Each row is a point on a landscape with many valleys, with its height.
From any point a ball rolls to the lowest of the 2 points nearest to it. It stops when none of these is lower. Distance is the straight distance between rows; heights are no part of it.
q70: [166 150 138 160 125 138 139 119 148 142 109 168 171 135 162 149 158 104
 172 124 117 106 111]  h=408
q698: [116 149 103 110  89 102 134  95 173 162 163 158  88 118 175 151 175 101
 123 104 178 132  90]  h=572
q730: [108  88 123 123 148 136  83 134  69 142  59  77 136 119  99 127  69 138
 143 121  61 145 168]  h=222
q389: [ 74  83  95 105 109  96  88 102  98 152 141  99  97 134 144 105  94 150
 135 104 130 152 163]  h=160
q272: [ 87 119 127 108 145 131 117  83 155 156  83 102 111 142 171 106  85  44
 212  82 135 172 170]  h=371
q816: [ 87 113 112 128 158 141  95 111  64 126 113  68  95 123  99 115  56 100
 145 167 116 169 129]  h=205
q618: [144 151 119  95  95  68 156 205 195  95 158 142 159 149 125 170 155 141
 126 133 138 114 135]  h=422
q361: [143 145 127 107  88  65 139 192 195  77 156 142 150 162 118 141 148 178
 133 117 144 131 153]  h=441
q458: [126 137 136 124 128 140 173 139 121 157 122 157 139 100 157 146 166  96
 103 148 122 103  91]  h=305
q226: [126 133 146 104 125 115 163 179 136 127 132 112 137 122 108 168 148 103
  83 164 140  97 114]  h=361
q664: [ 88 103 117 134 141 132  86 119  51 128 134  73  87 126  84 115  72 132
 113 174 133 158 128]  h=168
q609: [115 122  89 107 110 122  94  63 170 135 137 111  84 126 176 107 110  88
 195  78 155 175 142]  h=317
q447: [127 145 122  76  93  73 157 192 182 114 160 122 137 137 131 184 163 124
 100 138 147 118 121]  h=403
q750: [156 146 144 169 153 155 118 130 122 135 111 121 154 143  95 163 122  82
 144 169 129 101 111]  h=335
q865: [165 138 163 159 144 130  96 155 125 102 108  93 154 169  40 148 100 135
 132 154 155 110 157]  h=554
q446: [ 79 104 140  92 128 104 141 171  90 162 121 101 116 103 102 155 118 119
  66 158 130 100 134]  h=301
q723: [142 140 148 134 122 106 155 177 188  58 144 162 159 147 135  94 125 229
 131 111 134 118 161]  h=156
q132: [151 144 124 168 168 173 117 120 113 145 100 117 150 128 114 167 112  56
 158 174 105 112  98]  h=306
q400: [170 139 106 147  98 147 126  66 154 104 156 176 122 117 162  82 162 154
 162  75 130 127 121]  h=629
q282: [142 109 165 126  94  92 122 159 134  82 131 118 149 156 114 107 142 208
 101  99 126 127 169]  h=214
q470: [143 123 120 140  87 119 100  87 137 103 159 136  96 140 133  98 148 166
 126  96 163 147 126]  h=209
q936: [105 107 114  87 182 143 157 121  76 177 109 153 128  79 167  89 101 131
 115 107  27 152 137]  h=524
q487: [151 143 166 154 159 142 135 170 137  86 109 106 159 155  58 140 102 150
 112 160 134  95 147]  h=539
q919: [125 119 118 133 182 177 156 126  59 144  99 150 130  86 132  92 111 132
 105 144  36 150 104]  h=567
q849: [126  95 166 119 106 100 120 174 105  94 125  95 142 143 100 117 137 197
  74 115 115 122 165]  h=237
q587: [109 130  96 103 145 143 147  93 157 172 108 141 127 105 208 129 121  43
 195 106 114 145 121]  h=434
q136: [ 41  95  76  96 125  86 110  86 102 153 171 103  77 143 135 108  81 128
 133 111 146 163 151]  h=197
q153: [105  80 156 111 117  97 105 172  74 135 106  88 133 125  99 130 123 179
  68 120 102 111 169]  h=261
q94: [120 130 112 111 123 131 160 120 125 183 117 163 137  92 182 145 160  91
 130 131 118 111  99]  h=356
q409: [152 124 136 150  86 112 100  92 153  72 172 142 102 157 120  79 146 210
 122  74 166 141 149]  h=171
q464: [147 133 162 116 128 113 173 188 143 115  97 141 181 122 116 145 155 150
  99 128  94  91 141]  h=372
q300: [168 125  99 128  99 143 110  70 145 116 134 147 121 114 174  88 144 130
 179  76 116 146 130]  h=650
q535: [150 121 159 133 135 123 128 165 110 130  78 108 161 129  77 157 125 125
 104 142 106  87 144]  h=106
q35: [103 146 121  97  88  92 124 138 166 102 192 116  72 145 122 144 161 145
  68 123 189 161 102]  h=606
q912: [157 139 149 138 148 129 123 155 127 147 108 112 153 138  83 186 122  68
 121 165 140  85 122]  h=362
q318: [132 135 152 138 106 120  88 139 123  90 156  87 111 172  61 132 123 160
 112 146 189 157 143]  h=577
q465: [113 133 125 111 124 119 128 140 133 180 130 115 122 120 121 185 137  67
 125 162 166 106 111]  h=415
q174: [143 122 151 125  99  92 142 162 168  62 151 142 148 156 130  96 144 224
 110  93 133 128 163]  h=188
q152: [140 116 138 174 118 155  98  94 103  83 136 111 120 155 100  81 112 190
 125 132 144 148 138]  h=177
q661: [104 150 113 101  90  99 141 119 170 132 182 144  74 122 151 146 172 118
  79 116 186 142  87]  h=594
q448: [117 132  84 129 123 144 112  68 122 122 166 124  68 116 156 102 116  91
 153 134 157 170  92]  h=508
q509: [144 177 156 166 154 143 140 146 181  97 171 152 144 167 115 160 137 108
 147 160 180 117 110]  h=488
q593: [148 121 160 119 130 128 165 162 114 148  79 161 181 104 136 129 168 163
  94 108  68 101 139]  h=404
q893: [124  95 136 144 134 140  89 133  64 128  78  92 137 124  89 119  97 160
 116 134  80 135 151]  h=187
q47: [ 97 127  84 101 124 125 151  98 147 189 125 150 123  99 192 144 135  67
 165 125 130 129 109]  h=416
q434: [ 97 118  79 115 101 111  66  68 134 131 167  95  61 137 131 110 101 122
 154 109 178 188 132]  h=252
q714: [ 94  91 152 100 122  99 117 177  86 141 113  82 123 116  84 147 114 141
  62 145 123 105 155]  h=280
q803: [108 103  98  97  91 100 121  99 139 171 131 147 117 106 179 121 145 136
 138  83 131 129 140]  h=525
q402: [ 64 100  76 107 116  94  77  75 111 134 184  94  51 141 134  98  85 141
 132 102 163 175 146]  h=224
q945: [122 103 116 122 158 144  98 141  92 158  41  86 145 114  97 154  76  99
 157 130  64 125 156]  h=256
q860: [150 160 150 136 141 121 135 169 166  99 157 124 146 163  88 168 135 105
 127 160 170 111 125]  h=506
q439: [148 104 142 114 128 135 138 138  98 169  83 161 171  97 152 105 155 173
 104  95  48 122 148]  h=431
q171: [156 131 131 137 124 132 112 127 126 162  71 127 170 124 143 159 129 101
 178 122  94 113 134]  h=334
q161: [102  82 100  87 141 113 123 116  87 172 129 138 125  99 176  81 112 161
 122  74  62 139 167]  h=484
q406: [108 126 121 126 155 148 152 141  79 168  94 130 134  89 122 150 123  88
 108 169  94 107  99]  h=367
q267: [109 112 136 139 121 132  93 128  75 124 136  84  99 134  78 126 106 135
 102 169 156 143 125]  h=129
q607: [117 132  99 129 148 162 147  93  95 138 138 140 101  96 164 105 120  82
 139 153 117 150  82]  h=451
q156: [104 131  92 128 147 155 134  76  91 117 165 125  68 105 152  95  98  86
 139 156 140 168  81]  h=483
q40: [141 150 123 161 116 157 140  85 150  97 175 155  96 141 133 103 151 141
 120 131 177 135  89]  h=558
q175: [147 120 121 130 144 149 113 132 112 159  46 113 167 114 134 148 109 102
 172 117  61 127 143]  h=296
q677: [137  77 118 110 137 125  99 125  74 154 121 132 133 109 161  68 123 194
 110  65  45 138 176]  h=464
q522: [146 159 158 152 164 143 154 175 162  86 137 125 160 152  83 150 116 131
 120 169 148  94 126]  h=523
q735: [153 145 157 124 132 102 178 202 172  96 103 163 196 133 130 137 148 168
 127 120  94  88 151]  h=343
q500: [152 159 154 133 139 120 193 182 180 106 126 176 185 130 153 143 165 136
 127 129 110  85 121]  h=302
q558: [117 138 125 125  88 105  94 109 147  98 189 112  67 156 107 118 149 161
  86 114 201 171 115]  h=598
q866: [130 150 132  90 118 103 159 183 166 126 159 118 131 135 115 187 157  87
  94 162 159 106 105]  h=382
q111: [163 162 150 188 144 149 124 114 159 124 129 163 166 158 138 155 136  98
 184 145 142 108 110]  h=445
q976: [139 144  96 145 106 145 118  70 139 118 169 144  84 127 149 112 148 112
 139 126 169 150  88]  h=534
q710: [151 152 125 167 123 164 147  74 163  82 181 175 103 130 142  80 151 172
 129 107 169 120 103]  h=579
q356: [107 134 106 125 169 163 158 117  84 160 102 136 123  86 156 127 108  71
 138 161  85 137  88]  h=409
q146: [127 149 138 113 111 113 144 149 156 155 147 132 123 129 136 184 165  77
 119 152 169 109  99]  h=406
q967: [153 118 141 169 102 139  90  87 127  72 153 128 117 161 107  73 122 211
 135 102 158 144 149]  h=134
q42: [105 123 113 111 147 143 125 102 148 163  82 111 128 121 179 124  97  50
 200 106 112 157 144]  h=397
q395: [124 127 106 104  81  93 128  99 165 164 142 160 108 114 179 140 169 124
 138  85 155 124 118]  h=549
q887: [132 118 114 110 174 164 160 124  83 170  89 163 140  76 159  97 121 125
 118 120  23 148 116]  h=545
q140: [130 136 113 154 170 171 111 121  90 141  99  95 124 121  99 152  93  55
 151 186 111 131  99]  h=275
q577: [157 138 136 138 108 116 115 124 144 157 101 136 158 136 147 162 145 103
 174 122 131 112 128]  h=369
q283: [142 153 160 152 169 162 188 167 138 110 111 150 171 123 111 148 145 122
  96 163 105  80 106]  h=204
q279: [132 130  84 121  88 111  63  61 164 130 153 109  79 142 146 118 122 122
 181  88 177 182 133]  h=283
q368: [137 113 147 144 128 136 109 141  89 130  85 101 145 128  82 137 116 140
 113 148 109 114 141]  h=147
q771: [150 146 159 141 129 122  97 161 139  88 140  95 140 174  47 146 112 144
 130 151 182 132 154]  h=566
q826: [ 96 112 103  98 120 119 106  73 171 149 107 108 105 135 180 103 102  72
 209  69 141 173 169]  h=346
q996: [133 132 120 147 160 181 165 117  83 141 109 160 140  96 140 103 138 122
 105 152  80 128  89]  h=593
q552: [ 97  99  99  82 162 127 151 109  79 172 145 155 116  82 178  80 109 141
 113  95  56 140 139]  h=505
q756: [143 130 149 140 104 106 128 132 174  50 172 145 119 161 126  80 138 230
 109  86 159 136 156]  h=201
q828: [151 154 156 151 130 134 166 145 162 107 129 163 160 142 142 129 159 142
 133 130 137 104 118]  h=255
q857: [148 151 161 150 135 136 170 147 171  81 133 171 157 140 141  99 141 193
 129 116 138 107 134]  h=206
q193: [138 147 149 150 148 165 183 140 125 130 121 161 155 115 139 134 163 114
 103 156 115  97  90]  h=254
q840: [101  82 104  92 105 100 119 111 111 174 131 142 124 104 177 104 134 159
 122  75 102 127 161]  h=504
q56: [123 142 133 128  98 111  79 121 130 108 172  93  87 167  78 142 136 146
 111 136 210 175 125]  h=588
q234: [154 174 169 188 164 148 132 140 181 103 149 168 163 162 124 150 123 115
 173 154 162 103 121]  h=469
q263: [138 134 136 118 144 121 135 155 132 179 105 119 149 117 111 199 128  49
 119 164 135  74 117]  h=386
q726: [138 131 158 136 161 147 170 178 112 115  91 121 160 116  80 149 135 125
  76 161  97  83 121]  h=155
q457: [169 162 120 165 124 163 154  71 176  95 168 200 127 123 166  86 162 158
 158  91 149 107 105]  h=603
q575: [111 124 142 114 136 127 155 162  98 154 107 119 132  99 109 159 137  97
  85 164 122  92 111]  h=332
q490: [121 124 118 150 156 160  96 121  73 129 101  79 114 125  81 133  81  90
 141 182 116 143 116]  h=243
q482: [126 107 136 163 117 145  86 112  78  97 132  89 110 149  83  97 104 168
 110 154 142 153 135]  h=173

Call two points neighbours if one is among the 2 nearest of the other. Go from one point of each pair to the other, from neighbour to neighbour, staying as low as possible. Name the highest point that can't be avoided.
q389 and q535 | q587
q267 and q723 | q756
q267 and q967 | q152

Write out the way that a ball takes from each point below.
q35 | q661, q698, q395, q803, q840, q161
q457 | q710, q40, q976, q448, q156, q607, q356, q406, q575
q465 | q263, q912, q750, q132, q140, q490, q816, q664, q267
q318 | q771, q865, q487, q522, q860, q509, q234, q111, q70, q577, q171, q175, q945, q730, q893, q368, q535
q593 | q464, q735, q500, q828, q857, q723
